Each scene shows the same named points in several views. A view is turned or mirrored, and shifted as a whole, has a little noise and may leave points out.
In the rows, 128 means zero.

Scene 1
View 1
(40): [136 123 148 114 139 118 147 140 124 134 121 151 106 151 122 138 128 156
 157 119 120 155 137 102 116 133]
(155): [129 131 127 110 141 103 126 147 171 130 125 141 110 129 125 144 151 142
 142 120 111 118 121 102  89 143]
(212): [106 120 117 110 157 118 123 145 133 126 117 106 122 105 118 134 124 134
 125 116 126 148 138 153  66 129]
(29): [116 127 131 120 147 103 135 135 156 124 139 129 121 120 114 154 131 152
 145 114 129 137 156 129  79 155]
(170): [126 119 139 111 146 120 138 146 122 135 123 140 113 134 124 135 126 150
 147 118 120 154 138 117 105 131]
(50): [113 125 128 115 148 115 129 145 146 141 147 139 132 111 126 143 128 159
 132 124 124 135 151 130  86 153]
(93): [129 127 139 109 135 135 157 171 107 124 129 150 104 149 117 133 132 144
 148 129 113 152 131 129 117 142]
(237): [117 121 131 106 151 111 118 138 151 145 131 139 124 118 135 133 133 155
 131 123 118 136 131 111  90 134]
(179): [114 109 137  99 157 135 127 148  96 160 120 141 126 121 145 115 112 155
 123 128 117 164 131 126 104 115]
(162): [113 120 128 108 149 115 121 146 143 142 130 132 130 110 132 137 131 151
 123 121 117 138 134 126  81 139]
(49): [114 115 121 103 154 127 114 157 129 137 110 123 118 116 131 122 130 133
 122 123 112 141 112 131  83 116]
(138): [120 127 134 109 140 127 139 161 134 142 142 152 121 125 128 134 132 155
 131 129 112 136 131 126 101 144]
(224): [136 125 131 109 146 108 125 144 157 132 110 140 103 140 127 137 147 146
 144 115 112 130 114  93  97 130]
(148): [127 115 138 110 151 120 134 140 114 133 109 135 112 139 127 131 125 146
 144 115 119 161 132 114 101 121]
(45): [133 133 146 116 136 111 153 145 149 128 141 156 113 144 117 150 135 164
 158 123 122 140 153 105 110 157]
View 2
(212): [139 128 135 114 128 127 116 151 123 105 131 138 124 141 100 108 103 114
 138 114 105 138 119 170 105 123]
(93): [118 144 122 157 140 113 121 119 123 131 137 138 163 124 112 132 116 146
 163 124 127 144 147 129  91 137]
(138): [151 146 125 143 127 117 132 132 116 126 130 120 142 130 130 124  96 132
 170 110 130 143 140 136 100 130]
(170): [130 151 124 141 142 132 125 126 124 126 136 122 143 134 118 117 115 128
 155 115 110 144 141 133 114 138]
(29): [134 132 140 123 125 123 122 147 134 109 125 120 131 120 120 116 112 122
 147 104 104 146 116 142 124 128]
(49): [131 148 109 119 143 132 132 141 121 115 129 127 126 142 100 116  89 107
 149 120 122 140 139 173 102 126]
(224): [117 155 104 124 150 127 145 144 135 119 124 101 132 112 129 128  97 112
 161 114 129 151 141 140 128 141]
(45): [130 145 132 147 130 116 137 136 133 127 130 105 151 106 142 128 118 143
 168 103 116 154 133 107 128 140]
(179): [131 164 113 146 144 143 123 114 111 138 150 129 144 158 104 111 113 124
 161 123 104 140 157 140 103 133]
(40): [116 158 118 147 145 134 131 124 130 131 136 112 150 122 128 128 121 132
 165 114 113 149 147 114 122 142]
(50): [163 138 139 131 119 120 130 142 119 117 128 113 131 132 130 112  99 129
 162  96 116 145 125 138 113 124]
(237): [148 152 117 126 129 131 138 140 121 119 130 105 122 135 130 115  94 113
 166 101 117 145 137 143 124 130]
(162): [156 141 127 121 124 122 130 143 121 116 126 114 126 137 122 111  91 120
 157 104 119 143 130 154 111 126]
(148): [122 157 115 134 147 135 125 126 122 126 139 122 143 139 110 114 118 120
 154 122 105 144 143 140 118 136]
View 3
(40): [115 128 109 131 135 102 109 122 113 154 126 130 149 106 125 125 121 125
 142 142 124 122 146 102 137 130]
(93): [136 104 112 141 133  96 107 129 105 139 107 135 135  84 124 131 118 121
 127 130 123 121 140  89 156 123]
(179): [127  89 119 121 114 101 146 116 118 143 106 146 144 134 129 130 142 140
 112 122 139 114 130  94 141  98]
(212): [121 107 150 152 108  81 126 132 140 122 116 134 117 135 119 130 140 109
  98  96 136 152 117 117 138 120]
(50): [108 116 141 150 108  76 114 146 118 150 106 135 139 129 123 130 148 129
 131 114 141 150 121  92 125 137]
(29): [109 130 143 153 116  80 108 141 130 138 123 127 128 125 120 128 135 111
 123 110 130 153 128 115 131 137]
(162): [118 113 138 141 111  74 124 134 126 144 112 138 135 130 121 134 147 131
 120 107 145 147 124 103 119 130]
(224): [127 134 118 129 128  76 112 116 130 147 139 139 138 102 122 138 126 131
 138 122 140 144 148 120 104 141]
(138): [122 107 126 141 116  80 115 136 113 148 105 142 138 104 126 137 140 139
 135 117 142 135 128  87 132 130]
(237): [115 120 132 134 113  77 123 129 126 151 120 136 142 129 124 133 149 139
 131 114 143 143 131 106 111 134]
(170): [116 118 117 134 124  93 115 132 115 152 115 135 146 109 123 129 132 131
 136 130 132 132 138  97 129 130]
(45): [104 139 116 145 131  91  97 143 112 158 118 126 149 104 121 130 126 127
 153 138 126 137 140  94 128 147]
(49): [143 101 134 130 113  77 134 113 135 129 119 144 125 120 120 137 138 129
 103  99 148 138 133 118 119 119]
(155): [125 138 129 138 124  67 104 125 128 149 130 136 133  96 121 140 132 134
 137 112 145 157 138 114  98 154]
(148): [132 108 116 119 128  99 135 108 125 135 126 141 140 124 123 126 123 124
 114 129 131 117 145 117 138 106]
View 4
(138): [ 99  98 134 123 133 131 137 121 119 147 146 151 117 148 112 112 140 124
 138  94 167 146 117 121 139 124]
(45): [117 116 139 119 125 148 144 110 153 133 142 175 119 130 111 106 140 147
 141  94 159 142 116 142 124 137]
(29): [102 110 141 129 134 132 133  93 145 121 153 126 121 138 138 103 132 135
 124 104 150 146 115 130 137 118]
(148): [103 126 122 145 153 126 131 114 125 143 149 146 118 144 115 138 124 130
 131 117 152 127 120 136 135 130]
(93): [106 108 135 134 164 134 141 133 113 144 135 166 111 144 113 117 142 123
 154 120 166 131 117 146 126 124]
(237): [ 95 109 121 126 113 124 133 109 135 147 154 132 128 141 116 121 125 130
 116  86 158 138 118 116 138 130]
(155): [107  90 115 118 107 141 161 116 148 148 131 140 128 119 115  93 120 133
 136  84 170 128 111 134 106 139]
(170): [104 119 128 136 145 127 135 115 128 143 151 154 120 143 114 129 129 132
 132 110 154 134 120 135 132 128]
(224): [104 107 110 129 119 134 149 110 147 148 141 132 126 125 117 113 114 133
 126  95 159 122 117 135 112 139]
(40): [114 129 124 134 146 139 139 120 138 143 143 171 116 135 107 130 128 139
 141 107 156 127 119 144 123 141]
(49): [ 84  96 113 146 140 112 135 114 113 151 149 106 120 145 120 123 119 112
 121 108 161 129 119 121 134 119]
(179): [ 87 123 122 143 153 113 121 124  99 161 157 146 118 160 103 151 131 120
 128 109 160 135 124 118 153 130]
(50): [ 98 107 147 117 118 130 127 103 133 132 157 141 122 147 122 109 144 133
 126  87 159 155 115 113 149 119]
(162): [ 98 109 124 130 125 125 134 106 133 144 153 131 126 141 120 119 126 127
 121  95 155 140 117 122 137 125]
View 5
(212): [136 134 151 110 121  95 134 112 125 103 151 105 105 125 134 144 117 146
 129 117 134 142 118 105 142 127]
(40): [134 130 134 114 130 123 135 135 124 150 132 115 154 157  92 132 108 112
 140 144 135 109 115 130 138  87]
(50): [136 135 130 121 140 119 122 111 119 105 132  89 134 157 116 164 109 140
 125 115 125 132 124 123 137 106]
(93): [147 142 142 116 134 116 112 136 132 146 151 100 150 158 119 128 108  98
 153 141 156 121 111 116 143  95]
(162): [128 132 139 120 134 120 132 122 119 107 142  91 119 156 115 157 118 141
 120 116 128 133 121 114 135 111]
(29): [138 133 137 105 123 107 137 110 119 110 125 111 134 133 125 152 108 135
 128 121 130 128 125 121 139 113]
(237): [120 123 143 121 134 134 142 126 115 113 138  97 128 158 103 153 119 137
 113 118 123 124 122 122 133 105]
(224): [121 117 143 108 121 147 156 138 112 122 131 117 146 143 104 138 124 108
 122 127 140 119 128 124 129 104]
(179): [128 136 155 132 141 109 124 140 136 142 167  86 101 169 100 127 120 139
 131 137 131 132 101 110 139  94]
(148): [131 130 148 116 126 110 136 136 127 140 148 108 123 149 102 125 114 125
 137 139 134 120 111 117 140  99]
(45): [138 128 123 114 131 124 130 120 120 131 119 108 156 156  99 150 103 124
 132 133 125 114 124 131 136  94]
(138): [140 140 130 131 148 126 108 130 126 125 143  81 141 178 111 155 109 123
 135 127 133 127 115 122 137  91]
(155): [123 120 138 105 121 149 147 128 106 105 127 110 152 145 117 154 121 107
 119 113 137 122 132 125 132 112]
View 6
(93): [108 158 137 118 100 133 150 125 109 107 117 135 125 111 159 170 143 128
 131 115 125 116 125 140 114 146]
(155): [145 153 128 121 119 112 161 125  95 136 142 150 120 128 134 138 119 117
 148 137  94 156 129 110 117 125]
(49): [138 150 144 142 131 137 150 152 113 134 116 131 109 136 154 131 119 144
 129 130 130 131 129 102 106 130]
(45): [113 146 133 119 108 112 163 104 103 122 149 147 125  98 143 165 128 113
 130 129  97 153 134 148 122 129]
(237): [132 137 143 135 134 127 159 132 112 140 144 138 109 115 147 139 115 130
 131 138 114 156 135 118 109 127]
(212): [129 148 136 164 146 114 144 145 115 125 101 119 127 117 149 132 121 158
 132 145 126 127 130 112 105 117]
(40): [112 146 143 129 104 128 168 113 103 130 141 145 118 120 155 173 124 125
 119 113 110 132 133 151 120 139]
(170): [115 145 143 138 120 130 162 124 111 126 129 135 118 120 158 160 126 134
 121 123 120 130 130 139 114 135]
(162): [131 141 141 138 141 127 151 137 121 130 133 132 113 107 148 136 121 135
 137 145 120 148 133 113 105 124]
(138): [125 146 138 116 124 131 147 131 121 118 132 134 116 101 150 148 137 118
 135 133 117 144 129 125 106 133]
(50): [123 136 136 138 141 116 145 126 125 123 136 131 122  88 141 143 125 129
 135 148 111 157 134 125 105 119]
(179): [115 138 162 136 131 157 154 144 129 131 129 123  98 114 170 156 122 142
 114 120 148 124 136 129  99 142]

In a view up to two points have been moved. Name them for each view, in the order of its rows, or write -.
view 1 -> (29)
view 2 -> (179)
view 3 -> (170), (148)
view 4 -> (155), (162)
view 5 -> (45), (138)
view 6 -> -
